A landscape with many valleys, sampled at points; each row gives a point and its height.
A ball rolls from a point to whichever of its 2 nearest points has the largest drop for the distance, and stops where none of them is lower. Distance is the straight distance between rows; heights are no part of it.
kovok height 18.2: [ 84 197 107 132 103  88 169 139  99 120 143 166 140 168 186 150 106 143
 165 192 156 114 159  89  96  91  98 187 146 138  90 157 128 154 149]
Movir height 40.6: [ 76 120 104 122 146 152 116  90 151 115 112  81 140  76 121  90 173 156
  72 101  75 147 117 175 128 121 147 113 188  92 147 105 146  83 112]
sivu height 35.2: [110 172  83 169 109 144  85 151  89 106  99 105 195  83 106 117 127 107
 136 136 106 142 133 131 156 152 172 132 107 175  81  56 104  57 106]
Foli height 80.2: [170  39 213 115  94 146 126  96 135 145 143  97 114 172  81 132 121 117
 131 136 119 137  80 146 112 114 127  95  83 150 112  94 141 112 114]
leki height 69.5: [ 94 128  95 133 109 137 125 124 112 114 148 192  95 119 170 146  83 185
 120  72 125 142 117 122 187 152  86 156 197 142 167 165  74 146 157]
Mig height 82.5: [167  82 176 132 123 170 115 113 135 122 101  90 105 173 105 134 132  87
 144 140 129 116 147 135 127 128 129  87  54 151 138  75 149 125 113]
Dugu height 59.6: [201 157 103 128 158 120 159  78 101 121 120 180 102 158 146 150  82 163
 148 112 102 143 118 119 137 136 117  95  91  85 109 129  85 117 142]
natog height 32.4: [119 142 113 155 104 100 137 144 113 172 117 161  89 138 136 162  82 129
 136 150 127 166 102 138 176 155 178 147 158 157 181 149  93 178 152]
bemem height 62.5: [144 134  64 111 183 104  91 150 120 118  87 117 157  86 125 115 143 153
  93  95 145 180 101 142 123 167 177  92 152 103 171 104 104 132 122]
Fav height 26.4: [103 166 166 163  94 169 140 165 103 101 117 116 160 138 161 115 117 133
 147 105 117 102 155  87 129 120 118 161 136 136  87 147 139  98 106]
firus height 54.0: [136 120 108 152 126 105 104 114 116 118  88 112  82 142 108 146 120  89
 108 156 121 155  95 190 170 139 197 112 107 172 153  85 126 149 153]
nusi height 75.8: [182 154 155 151 129 106  93  93 116 109  75 131  77 172 114 139 118  92
 107 168 125 125 102 168 101  86 144  92  78 156  74 107 111 150 127]
vos height 37.4: [149  69 144  89 138 113 137  94 184 141 156 128 109 163 116 127 139 137
 152 155 144 125 124 152  90 123  96  84  79  89 133 110 133 131 122]
tuseg height 62.4: [137 101  89 110 115 109  83 222 143 117 114 171 136 110 128 113 175 130
 144 124 219 107 149  93 116 147 119 104 107 137  85 100 118 103 100]
Dil height 92.4: [138 157 111  85 175 128 185  70 176 155 177 126 163 116 143 154 113 168
 166 158  98 124 170  99 127 121  86 118 140  59 138 162 108 137 127]
fem height 41.4: [147  68 217 154 104 169 122 125  97 131 114 105  73 134  99 127 137  96
  81 101  92 124 129 145 141  73 170 123 150 176 115 147 127  97 103]
pifi height 93.2: [118 145 136 109 152 159 175  94 172 118 171  93 162 121 151 156 114 133
 149 127  96 104 157 108 127 138  63 143 137  95 167 174 149 146 142]
zug height 58.7: [131 126 124 120 104 141  83 197 143 120  96 114 136 135 130 112 180 107
 114 106 214 100 124 116  86 176 122 128 109 115 114 115 151 138  98]
Kon height 54.6: [134  96 130 121 110 157  97 138 157 106 106 115  79 169 137 104 178  98
 113 110 199  89 115 149  84 144 115 117  86  93 122 101 170 129 119]
Reg height 28.0: [100 165 162 150 113 109  94  88 109 134  97 100 162 110 108  95 144 137
  71 126  63 162 103 161 109  99 171 128 154 133  79 135 127 104  85]
zel height 70.9: [ 85  87  77 113 138 140 143 105 134 112 174 172  77 105 157 122 108 167
 156  83 125 119 136 134 198 116  94 140 176 125 173 140 103 101 165]
Leke height 41.3: [155 136 200 125 117  78 115 198 145 159 127 125 202 115 108 116 136 127
 106  91 155 132  93 117  98 158 113 167 131 137 125 201 161 179 101]
dus height 44.6: [108 162 111 164 110 162 101 174 111 129  98 162  91 130 171 145 129 129
 133 140 164 102 190  99 121 132 153 142 148 167 111  92  65 116 111]
tad height 63.5: [106 140  89 135 159  93 151 120  89  83 113 110 120 150 131 140 132  63
 150 227 127 106 154 133 140  90 159 124  91 160 120  98 171 140 167]
buvi height 87.6: [173 116 129 145 150 160  97 114 137 141  70  83  95 116  86 139 151 111
  71 116 102 132 132 178 121 147 175  79 120 139 156  79  95 116  99]
Vusa height 70.0: [114 129 115 157 129 105 142 192 100 116 129 124 159  99  91 124 114 100
 149 151 122 136 112 132 192 143 181 137 120 152 134 138 154 135 139]
Ter height 47.2: [113  72 163 130 119 102 172 130 126  86 156 126 113 168 127 124  98  89
 177 141 124 127  85 143 181 120 125 157 103 124 159 173 225 161 171]
topa height 45.6: [126 102 135 118 162 136  99 126 139 102  95 106 123  98 121  85 187 147
  62  78 123 107 123 160  99 101 126  96 170  94 129 137 156  86 104]
seki height 58.8: [ 73 142 100 133  90  93 114  87 126 112 122 172 112 171 172 132 119 146
 187 174 163 150 165 117 126  95 131 158  77 166  83  58 140 114 149]
gubup height 90.9: [145 143  56  98 206 112 132 139 159 121 143 140 152  66 119 134 148 156
 106 127 127 111 147 123 135 147 119  99 193  71 156 171  96 135 133]
fep height 28.5: [ 63 127 165 112  93 133 122 109 141 131 140  97 159 115 132  97 161 123
 136 154 102 120 141 125 127  72 138 145 128 141  92 125 178  99  98]
povar height 67.8: [115 123  69 120 135 113  91 159  96  83 111 175 122 117 171 134  98 177
 109  50 172 164  91 120 163 174 106 146 183 129 170 159 101 159 161]
nop height 38.0: [106 161  97 149 115 171 136 136 119 136 111 128 101 155 171 158 104 127
 153 156 150 127 173 116 132 160 142 133 135 147 159  91  76 143 141]
Vopu height 70.3: [ 95 189 110 147 136 146 169  71  94  87 124  86 177 153 165 114 116 141
 152 146  76 139 140 126 112 117 118 134 108  94 109 106 151  92 143]
Fedaf height 59.8: [ 92 122 114 142 137 139 167 130 107  81 119  83 119 162 146 128 124  72
 166 165 134 107 145 126 150 133 140 145 110 134 166 128 195 140 176]
zesap height 23.7: [145 170 103 147 142 120 154 176 136 114 130 132 147 128 144 167 107 127
 127 127 146 110 126 112 129 183 106 138 151 114 165 181 116 182 161]
nuni height 70.2: [159  90 147  96 136 153 149  89 126 167 180 121 160 111  94 118 121 164
 164 101  92 133 127 114 166  97  93  97 103 110 124 108 153  84 102]
dosam height 43.3: [ 74 184  59 132 153 135 139 114 100  81 120 161  95 133 192 120 129 148
 126 165 144  95 162 129  98 102 103 144 185 113 111 125 104 131 170]
gebo height 64.9: [ 89 176  75 110  92 138 103 162 122 109 129 115 161 147 164 146 146 151
 108 110 208 112 145 109  73 202  61 164 156 116 132 125 111 177 126]
Raza height 73.0: [132 144 130 161 135 178 162 150  98  96 125 143 110 126 164 156  87 121
 151 107 115  97 162  93 180 136 127 150 161 140 156 159 108 115 144]
mafuv height 47.3: [126 166  82 132 156 141 124 143 108  72 103 175 104 134 178 108 128 166
 115  98 149  94 123 115 106 125  84 116 161  95 103 151 116 131 158]
fave height 85.0: [169 107 149 157 119 214 114 130 110 130  79  77 100 144 109 137 123  97
 114  90 109 109 145 140 141 149 159  86  90 157 163  67 119 101 114]
sif height 24.8: [133  62 143 110 111  62  80 158 157 188 114 172  74 130 106 132 143 120
 101 131 179 158  97 156 123 139 173 128 152 164 163 138  95 184 116]
Ladis height 91.7: [129 127  85  86 196 108 161 108 191 135 189 157 124  78 131 141 139 155
 137 143 121  85 172 122 134 110  82 117 165  77 155 182  97 151 138]
Zezit height 79.3: [129 120 169 118 163 195 141  73 117 135 126 164  82 114 143 149 125 101
 150 139  61 131 207  65 167  94 141 163 144 160 141 123  89  93 137]
loni height 52.0: [ 87 134 110 112 132  73  96 158 152 125 130 133 142  84 140 135 167 120
  62 135 164 104 142 121  86 125 100 166 207 135 143 192 151 196 138]
Gema height 51.0: [116 103 200 125 117 140 187  77 141 154 172 102 129 149 104 138  70 106
 143 160  51 177  90  90 155 108 145 169 162 149 139 174 140 145 149]
Nozep height 67.5: [185 110 186 123 154 148 126  88 118 128 143 103 188 129  75 121 125 138
 173 128  98 118 152 108 154  95  93 100  48 133  85  79 162  91  87]
det height 74.1: [122 102 123 124 136 115 137  89 110 136 136 135 142  97 112 106 109 176
  90  55  71 189  62 149 159 125 128 138 206  99 143 163 126  92 131]
Tul height 53.9: [145 101 186 124  88 145 132 130 126 195 158 143 123 115 103 136 113 143
 129  99 105 134 116 109 152  94 129 134 148 156 119 158 110 115  91]
divev height 77.7: [109 148 159 143 154 161 140  86 108 102 115 151 130 127 148 143 128 106
 161 167  80 120 201  73 157  85 148 151 123 162 100 108 135  86 127]
Vus height 11.8: [108 181 140 152 113 100 167 146  89  85 125 148 146 177 179 121 108 118
 165 162 140 113 121  94 106  92 111 156 100 128  73 156 177 136 154]
zodif height 36.5: [155 134 159 150 107 130  92 195 105 110  90 138 153 132 148 129 123 133
  90  36 173 131  98 104 108 174 111 156 145 141 143 180 136 153 120]
rov height 78.4: [172  68 186 118 103 142 115 124 121 170 156  98 172 123  54  98 123 138
 134 100 114 150  64 161 134 129 107 103  68 120 131  87 172 104 100]
Kosis height 46.9: [171 143 206 146 107  86  93 144 110 158  89 153 113 153 109 129 141 119
  69 144 121 137  99 133  79  85 156 116 132 146  71 168 119 160  91]
nupot height 58.6: [137 143 157 134 115 189 116 101 120 152 125  98 161 103 104 118 117 126
 139 117  76 124 156 107 152 102 148 125 107 155 107  79 122  78  89]
bur height 88.9: [180 121 107 118 169 106 151 162 119 116 139 167 109 135 135 134 123 141
 146 112 151  95 119 121 145 121 111  95 116 100 135 168 133 134 150]
kas height 40.4: [ 94 130 121 120 105 132 119 146 147 155 134 121 135 100 129 119 137 149
 124 118 132 132 119 133 150 147 129 141 165 133 153 138 130 129 124]
geg height 54.1: [ 73 105 133 135  84 145  96 114 141 108 114 167  75 165 175 105 146 141
 156 124 171 111 176 112 111  94 122 148  97 150  85  75 127 100 116]
vot height 58.5: [143 131  90 134 161  89  92 123 123 129  74 131  99 124 118 126 140 124
  72 126 126 177  89 176 114 146 184  97 140 130 155  93 108 159 141]
sutif height 50.0: [131 120 156 110  78 170 114 170 157 188 159  82 177 118  78  88 115 130
 139  78 149 136  75 127 128 188 107 151  94 117 161  92 179 123 113]
doru height 71.5: [150 150 164 134 127 104 154  75 120 132 143 154 141 164 132 141  89 134
 153 162  76 150 127 108 135  91 132 130 102 115  85 154 128 135 115]
Gaku height 48.7: [111  86 125  93 148  87 115 112 184 120 165 171  60 116 132  96 160 136
 110 116 154  89 130 143  74  89  76 121 172 101 131 178 112 147 139]
kog height 30.0: [128 177  65 134 142 141 167 135 119 123 118 101 109 163 157 167 111 121
 137 157 158 121 142 139 109 181 117 125 139 106 187 126 103 172 177]
Liges height 61.9: [ 89 131  84 122  92 143 111 150 155 109 158 119 123 134 159 156 169 102
  93 127 201  67 165 114  74 179  64 177 138 115 147 150 149 199 129]
Zut height 72.9: [129 190 108 145 153 163 158 108 103 102 124 118 161 111 153 130 111 148
 130 128  82 118 156 111 133 140 133 122 153  79 117 142 110  94 126]
kiv height 53.1: [ 94 141 131 131 102  97 111 167 145 122 165 161 162  82 154 153 131 144
  70 110 128  93 156  89 124 136  87 177 189 148 140 218 128 184 128]
gaz height 18.8: [114 179  67 115 138  84 152 175 128 126 145 129 178 110 141 157 136 131
 118 172 164 114 142 101  90 146  85 152 174 117 126 183 117 171 145]
liv height 62.8: [151 134 125 127 144 146 160  40 115 122 136 190  92 156 169 146  72 179
 159 116  89 157 165  97 135 112 105 126 125  95 108 123  75  87 138]
Gad height 56.5: [ 85 100 125 130  74 157 115 176 151  86 159 108 142  92 137 133 153  99
 124  94 164  70 149 109 153 150 102 183 130 146 132 155 193 142 126]
rog height 23.8: [ 88 155  89 117 117  84 179 117 134 149 165 158 118 172 178 170  88 142
 191 190 158 136 148 111 131 127  93 169 135 125 156 152 113 183 171]
Fovo height 67.4: [ 82 174 126 145 109 164 154  40 101 147 140  90 173 139 140 114  79 131
 148 149  46 180 127 114 130 119 132 158 127 131 121  93 124  92 133]
vep height 75.2: [168 206 109 169 180 155 161 149  87  96  93  83 182 105 117 121 113 125
  89 114  83 132 137 120 107 179 146 128 156  74 123 161 106 116 135]
Pusak height 23.3: [144 122  63 158 128 134 105 175  96  79 105 137 158  88  99 128 122 106
 162 129 127 141 121 137 204 151 171 105  86 169 113  54 123  69 128]
Kori height 54.4: [ 82 123 105 137  95 150 129 185 138  92 174 132 182  60 144 149 136 142
  97  90 119  81 167  86 159 165  86 173 174 147 153 177 147 150 137]
Fofo height 46.2: [105  67 109 101 132  87 134  97 164  87 157 174  45 163 152  90 136 123
 142 141 164 101  99 152  90  92  95 119 130  92 112 148 142 142 170]
zami height 62.7: [107 183 126 141  87  71 122 119  99 128 125 138 170 164 138 142 112 127
 178 179 142 149 131 121 124 103 138 159  55 182  57  83 136 126 121]
zub height 54.7: [122 117 147 112  78 139 125 175 187 207 166  90 159  97  90 146 111 108
 114 103 150 140 102 131 129 200 110 185 154 147 199 137 155 193 130]
vusan height 30.4: [140  51 156 130  99 111  80 147 141 158  88 129  63 149 101 127 149 107
  79 111 171 162  81 179 100 153 181 118 134 153 148  93 117 150 117]
pepu height 87.8: [189 106 114 139 172 133 134 122  83 132 133 176  72 132 138 124 130 144
 110  56 145 109 136 135 137 117 103  80 150 103 128 183  94 105 153]
vegev height 53.2: [181 156 129 147 119 125  82 129 114 137  91 174 117 131 126 151 126 149
 130 110 150 117 147 117 137 115 140 110  83 176  64  74  69  88  89]
tusan height 52.8: [135  99 138 118  79 162 136 143 172 171 172 102 150 130 102 129  81 133
 123  69 131 154  58 131 139 202  86 163 136 119 197 117 157 141 151]
gev height 72.8: [119  80  77 113 144 142 145  75 121 144 166 145 103  89 124 120 107 185
 115  71  94 167  94 154 185 139 114 115 203 100 176 139  95  84 154]
kavut height 49.1: [163 121 126 125 140 157  95  96 136 161 125 160  98  87 113 144 132 140
 139 111 125 109 201 114 144 100 153 117 115 172 109  69  48  79  88]
Deg height 73.5: [139 179 157 166 101 111 141  87  93 119  99 128 111 197 154 148  91 109
 129 167 100 154 109 131 100 101 143 124  89 146  90 126 121 138 138]
Pulit height 65.9: [136 133 152 149 155 153 170  78 108  91 122 191  66 190 187 141  84 130
 160 126 103 125 169  82 129  85  98 142 135 120 113 157 107 117 155]
Medo height 68.2: [102 189  65 125 115 126 131 182  94  79 114 131 167 145 171 126 124 150
 140 118 180 140 109 109 103 187  84 141 138 105 116 128 120 144 157]
bevi height 39.1: [142 183 150 153 118 101 108 197 108 136 108 146 174 123 142 129 119 141
 108  95 154 137 112  83 107 157 119 157 165 139 108 203 108 162 106]
vig height 43.5: [140  57 155 116 130 125 158 121 159 129 143 112  92 170 114 144 110  92
 161 158 146 132 105 157 152 143 130 117  94 119 175 132 174 163 158]
pume height 70.7: [144  79 125 106 148 162 135 102 170 174 149 120  84 121 118 143 128 135
 141 120 125 121 156 132 131 132 126  94 125 120 177 107  74 125 114]
soz height 69.4: [152  73 163  78 162 176 144 137 154 169 181 116 146  72  89 126 169 134
 168 112 127  88 200  90 157  73  97 113 116 135 131 115 135  91  94]
bufe height 26.3: [128 154 138 131 131 124 118 119 146 157 113 102 125 144 130 132 147 124
  96 161 125 125 137 145  75 124 140 105 125 113 125 127 116 146 111]
Zof height 49.4: [101  87 172 126 122  96 185 105 156 126 177 112 118 142 119 145  90  96
 143 166  87 150  93 143 162 108 135 165 161 135 163 193 182 174 169]
gul height 53.4: [ 83 178 140 143 105  84 166 122 109 183 122  68 183 137 101 112 123 127
  99 158  96 168  95 160  87 138 144 184 140 135 136 154 137 152 114]
gof height 76.9: [159 177  96 157 181 131 163 191 114  71 117 108 189  86 114 118 137  96
 100 131 107 110 132 106 108 144 107 124 165  84 111 198 142 118 143]
fuv height 59.4: [114 124 125 134 105 153 146 142 155  97 141  81 136 142 144 150 151  85
 112 118 170  77 145 137  98 175  91 163 122 109 155 156 188 169 146]
genu height 50.6: [111  80 134 112 146  78 104 146 180 120 137 156  81  92 126 121 168  97
  69 116 159  89 131 156 106 119 113 151 188 123 158 188 155 180 148]
Kuzus height 46.4: [147 123 172 108  90 133 119 142 168 192 137  97 176 138 105 118 144 145
 139 120 150 148  87 141  87 180 109 122  87 104 140 116 147 148  96]
Sutus height 19.1: [146 122 142 114 126  91 111 141 163 194 119 132 108 143 116 149 141 122
  96 161 163 151 112 158  82 155 148 117 139 125 159 144  99 194 119]
Zuvo height 43.4: [163 108 231 133  96 114 135 153 157 189 140 100 183 144  94 117 124 128
 114 103 123 156  67 149  79 159 107 151 115 117 126 172 156 157 100]
sop height 61.5: [180 158  72  95 186  87 123 126 150 135 145 121 185  93  77 141 149 149
 148 172 131 140 115 143 127 158 132  66  70  86 115  83 106 135 112]
tutal height 33.2: [ 92 125 112 122 142 117 115  84 152 122 130 138  95 132 150 115 148 135
 123 161 110 120 151 143 113  84 141 110 127 118 111 105 115 112 124]
movet height 57.1: [161 182 105 103 156  81 109  66 136 119 124  95 172 126  86 134 144 136
 136 175 113 153  96 184 107 123 119  79  63 106  87  72 124 125 111]
Tal height 19.3: [104 148 159 154 118 131 135 153 102  66 113 127 134 143 154  98 144 110
 135 139 125  81 148 109 128  74 137 132 119 129  75 147 191  94 130]
Karon height 68.0: [182  96 101  90 174 121 139 119 171 209 175 137 123  87  80 160 114 148
 164 148 126 127 164 130 166 147 140  84 103 117 172 104  72 152 103]
rolu height 50.8: [110 156 154 130  80  66 158 124 116 182 114  79 131 176 106 152 134  98
  98 199 127 151 106 160  56 118 147 170 122 154 138 147 130 183 113]
gegi height 33.9: [ 89 124 169 120 104 188 128 159 143 141 142  69 158  99 112 111 150  87
 149 136 113  97 165  96 155 107 145 157 130 168 140 115 179 117 109]
dek height 76.8: [158  89 166 129 117 138 121 109 113 173 150  97 166 114  63  92 108 157
  96  64  80 187  43 157 131 151 132 115 125 115 134 105 140  89 109]
deno height 61.7: [125 192 167 161  96 151 111 111 108 168 126  88 200 120  95 104  94 132
 138 129  84 146 117 118 130 129 145 151  74 163  71  90 119  97  87]
zopaz height 75.5: [146 132 120 150 166 159 170 113  88  81 123 137 131 121 136 137  97  98
 165 137  72 111 163 102 197 116 163 125 121 129 137 129 147  92 146]
gorik height 65.0: [131  73 113  91 121 102 110 221 163 130 168 160 160  83 106 124 175 126
 156 121 202  82 157  98 150 127  98 125 122 131 106 151 147 114 101]
Neb height 37.9: [104 110 188 143  95 189 125 144 114 143 134  91 124  92  95 100 124 103
 104  89  75 125 123 118 169  84 160 157 160 170 143 132 157  90 109]
napib height 65.6: [155 105  97 113 160 113 106 139 125 119 103 140 127 116 145 119 137 165
  94  60 157 159  85 147 125 156 113 107 161  99 173 147 122 131 142]
Somi height 65.1: [174 134  98  98 198 115 152 110 168 158 158 100 154  99  85 157 140 124
 141 194 113 112 169 138 129 136 142  78 105  82 155 116 110 159 110]
mapuv height 55.1: [139 130  81 131 156 142 161 129 113  77 107  86 110 171 138 137 135  89
 155 163 148 116 119 159 121 163 137  94  66  99 170  84 186 148 184]
Rotez height 64.6: [165 175 166 139 135 131 145  95 114 138 142 113 217 130 101 119  91 150
 177 134  83 137 145 101 134 129 121 130  53 120  58 107 128  99  90]
ligu height 75.3: [193 122 163 159 143 116 120 141  86  84  85 122  91 161 101 133 122  84
 115 148 127 118  94 163 138 108 161  88  58 140 119 107 167 153 141]
dif height 57.2: [153 102 135 108 137 101  99  85 136 132 112 125 138 126  99 110 152 158
  84 115 101 172  75 172 109 122 142  82 118 104 111 109 119  97 107]
dar height 75.4: [122 118 157 138 136 105 116 139 112 147 112 109 179 103 103  81 115 153
  95  68  93 192  56 152 135 141 145 150 145 121 132 146 152 117 115]
gumu height 44.8: [123 164 133 153 126 113 143 148 111 101  88  94 129 153 140 118 134 102
  97 116 135 140  89 162  95 155 126 153 143 111 141 150 179 160 163]
tozo height 23.6: [104 158  96  99 130  78 157 147 159 156 170 122 193 114 138 137 144 157
 167 175 150 116 143 108 112 129 104 137 132 100 115 151 137 145 122]
zemu height 55.8: [194 130 186 121 107 167 121 105  86 199 160 131 143  89  77 139  89 130
 134  88  70 135 162  91 171  95 139 126 116 150  94 123 103  86  84]
lezuf height 48.5: [143  81 103 138 141 115 138 115 131 111 117 130  65 170 114 151 101  84
 160 170 140 139 114 166 175 149 165 101  66 150 185  88 141 164 174]
kun height 83.2: [120  47 158 116 142 162 142  86 132  93 134 107  73 148 130 106 143 114
 124 101 112 114 132 147 139  89 120  97 124 128 141 127 152  78 140]
femed height 71.1: [127 153 109 146 134 143 130 126  83 118 122 202  95 121 170 139  95 167
 135 100 125 125 155 104 171 122 126 146 179 127 120 152  70 103 131]
modo height 25.4: [ 87 107 140 122 124 130 126 168 142  75 139 131 105 116 145 107 169  84
 136 150 166  61 169 112 143  74 137 149 138 144 101 156 195 119 127]
das height 64.5: [ 99 135 118 148  83 143 114  65 121 139 124 111 124 140 125 122  80 136
 137 138  72 184  78 143 157 123 159 138 116 162 118  63 113  94 133]
per height 23.1: [ 95 131 188 142 116 122 128  75 124 101 120 105 135 145 129 101 143 126
  93 149  59 134 114 150 100  58 147 126 142 119  73 153 161  97 104]
ref height 72.7: [157 103 141 152 136 118 107 176 100  99 103 123 124 112  79 131 139  92
 125 153 132 105 131 147 173 116 176 101  94 163 118 107 146 123 112]
keman height 34.2: [ 90 181  92 133 141 130 113  55 114 121 112  82 172  89 125 105 153 148
  86 147  59 149 135 162 112 115 161 117 152 100 109 102 121  83 108]
sufa height 50.1: [140  88 157 128 119 159  77 147 140 114  68 104  79 140 123  93 184 105
  57  82 159 103 121 163  73 127 137 108 138 122 128 109 147 111 106]
sibe height 52.5: [123  77 184  92 100 146 167  94 158 175 200 128 128 123 107 137  90 147
 145 114  88 149  93  85 153  89  99 148 159 143 131 161 136 114 127]
fif height 44.7: [120 125 151 120 140 175 103 103 155 158 120 128  96  99 119 151 147  94
 147 163 112 113 218  95 142  93 165 139 113 197 135  64  74 115 104]
zare height 36.0: [102  96 168 137  74 111 109 139 134 151 114 124 104 145 118 118 132 117
 108 121 136 160  79 156 122 137 165 147 139 146 128 132 153 139 119]
tisot height 67.1: [ 93 136  99 161 120  87 143 162  83  94 134 125 158 121 107 136 111  71
 177 210 125 135 139 133 193 111 184 150  95 188 109 102 159 123 147]
Vilov height 22.7: [ 78 121  60 118 106 164  97 143 141 137 133 139 129  89 142 112 138 174
 158 109 156 127 148 125 162 155 135 127 130 139 143  46 106  86 127]
pir height 81.1: [121  62 167 124 173 164 158  53 120  97 133 147  52 154 133 122 137  97
 146 131  76 130 174  92 154  80 118 119 128 152 137 116 101  85 154]
lebu height 39.3: [ 67 111 106 117 120 177 113 123 149 156 127  91  87 105 128 133 153  83
 143 168 134 113 190 126 154 116 173 144 134 180 173  71 109 130 133]
pem height 52.7: [168 191 122 128 146  73  92  81 114 136 102 113 158 113  85 135 125 126
  99 164  97 168  94 169 119 123 162 102 108 126  82 114  98 141 103]
Guz height 28.2: [128 142 120  87 140  76 100 164 162 170 150 154 191  89 120 121 165 180
 141 139 157 132 130 104 110 126 119 107 133 105 101 144 116 133  81]
Nibos height 65.8: [145 166 115 141 109  72 111 170  97 106 113 147 156 134 112 135 126 110
 162 168 158 146  99 131 145 139 157 119  59 170  81  92 132 138 126]
Nife height 70.1: [133 197 162 129 151 116 174  74 105 135 139 130 156 144 153 142  96 118
 139 183  67 127 172  88 107  87 136 147 141  98  89 192 128 134 124]
gunot height 7.1: [131 142  41 137 141 136 114 153 105  89 114 167 158  91 140 125 129 163
 157 118 133 144 132 116 172 149 140 106 119 124 109  70  93  62 127]
rigok height 32.2: [ 54 110  92 122  94 201  83 146 151 146 133 128  74  92 150 110 141 131
 150 117 160 112 185 115 156 130 146 155 154 175 159  48  93  99 121]
pibo height 28.3: [ 85 114 135 135  94 108 158 108 142 144 150 155  79 170 164 158  76 130
 153 165 130 157 106 127 149 129 131 159 158 149 157 162 106 173 166]
sozus height 49.2: [157 193 136 126 130  65  81 141  92 141  86 165 156 125 127 123 134 136
  95 147 133 155  90 114  94 105 162 110 110 148  60 140 101 151 102]
Tise height 89.8: [170 139  77 107 179  90 136 188 119 109 132 166 172  92 122 130 132 151
 135 109 154 140 104  98 145 151 111 102 145  90 127 173 116 129 132]
Moro height 45.7: [130 136  95 119 135 148 132 153 137 131 130  96 179 104 113 116 144 151
 152 107 126 125 118 131 142 166 130 102 102 100 137  98 134 106 108]
fuf height 68.3: [136 183 120 140 179 143 179  75 105 115 121 156  93 162 177 159  95 112
 147 187  96 114 193  79 105 101 112 146 157 108 123 163  99 150 162]
Non height 50.4: [117 130  57 116 165 119 122 164 148  93 126 179  91 105 154  99 158 132
 144 141 175  71 159 105  89 111  93 111 143 107 103 132 111 134 153]
Ralos height 44.5: [173 129 201 154 123 144 118 142 105 155  99 145  80 132 109 142 138 109
  80 116 112 104 150 127 121  87 168 115 148 149 113 176  92 131  88]
besi height 71.0: [120  74 135  83 131 165 142 111 153 173 205 145 127  87 121 116 141 166
 169  73 133 113 161  98 165  76  72 125 136 133 132 131 140  79 120]
karum height 38.7: [ 86 143 101 119 173 144 141  85 147 100 130 136  69 126 173 108 153 106
 129 172 118  79 197 117  78  67 114 127 164 112 125 121 102 133 155]
Nezu height 85.1: [127  49 131 127 114 147 126 104 120  96 132 140  63 164 149 108 140 136
 109  57 151 122  92 160 121 127  99 104 143 112 136 136 138  80 162]
Geza height 71.6: [112 153  61 140 129 140 160 167 117  54 129 137 116 151 176 136 127 119
 165 140 178  96 143 112 127 157  95 136 117 109 128 121 154 134 183]
Dini height 86.6: [161  71 138 144 145 132  94 127  86 128 103 149  66 143 135 105 156 132
  67  27 163 137 111 156 102 119 120  81 171 129 133 154 103  96 142]
refot height 40.9: [ 98 129 114 149  92 124 137 142 132 123 117  92 108 147 150 150 120  99
  97 109 148 152  95 172 114 196 121 187 169 126 185 137 153 184 165]
tetet height 48.0: [138 159 176 142  95  93 145 145 119 142 113 126 105 183 144 139 122 100
 107 155 147 126  96 143  68 127 125 152 131 128 115 183 152 189 142]
zemo height 56.6: [184 161 125 150 141 121 128 122 106 129 106 178  99 149 141 159 102 131
 141 144 129 115 161 103 128 116 144 111  97 137  95 120  82 136 125]
Nos height 58.3: [128 133 135  96 131  66 105  96 146 162 124 127 177 133 114 111 138 168
 101 132 110 211  53 158  81 149 141 108 129  93 124 126 119 146 109]
repiv height 57.4: [150 115  73 125 166 155 128 144 144 102 101  98  97 135 124 129 151 113
 137 133 154  96 147 155 120 165 144  72  83 101 172  66 125 123 150]
Koro height 32.6: [137 103 139  67 136  81 111 121 188 164 166 156 148 128 119 106 173 169
 140 146 164 118 113 140  83 112  86  91  93  77 102 130 144 134  93]
petiz height 36.4: [113 110 104 141 114 114 113 157 141 151 104 144  69 143 145 155 107 130
 101 109 165 159 101 154 138 183 147 150 179 142 195 144  93 184 158]
rifa height 42.5: [127 101  97  88 140  92 139  91 152  97 140 153  97 171 143 104 145 131
 142 163 161 135  74 166  88 123 104  91  71  74 120 107 168 150 166]
Lugos height 32.3: [141 152 160 164  91 152 132 184  90 114  99 128 149 150 144 119 106 143
 146  66 144 123  99 105 141 169 120 145 112 137 119 150 136 116 121]
subat height 61.0: [126  81 140 125  87 132  98  70 131 115 115 111 110 156 113 114 118 149
 112 107 105 168  57 168 122 126 147 100 101 150 101  60 114  74 126]
ladum height 51.4: [168 120 114 130 132 168 136 165 127 114 104  94 143 145 114 128 138 129
 145  84 149 120 101 148 129 199 124  87  70  93 170  86 147 115 135]
Puz height 67.3: [137  80 130  93 154 147 124 189 158 136 158 111 158  51  83 121 189 124
 127 119 154  68 182 119 157 107 121 102 149 132 132 138 135  89  88]
Gafu height 55.6: [ 98 167 156 112 113  49 113 133 120 179 125 101 211 126 103  95 156 147
  99 149 130 184  81 148  67 127 144 153 118 123  98 151 151 158  92]
mosi height 49.5: [109 111 162 142  96 168 115 144 132 134 116 156  67 158 170 131 122 128
 144 104 155 102 179 100 130 107 126 143 133 160 122 123  89 118 116]

For each start below, name the point where the ball stops.
Nos: Vus
Somi: per
Medo: gaz

Call two points neighbours if one is among the 2 nearest of the other. Go from one point of each pair to the other, from neighbour to neighbour, staying as low as possible. Name the highest point that can't be avoided.
Tal / vig: besi
Vus / dif: Nos
dif / per: pume
Sutus / gunot: nusi
Vus / gaz: Gad
Sutus / mapuv: repiv
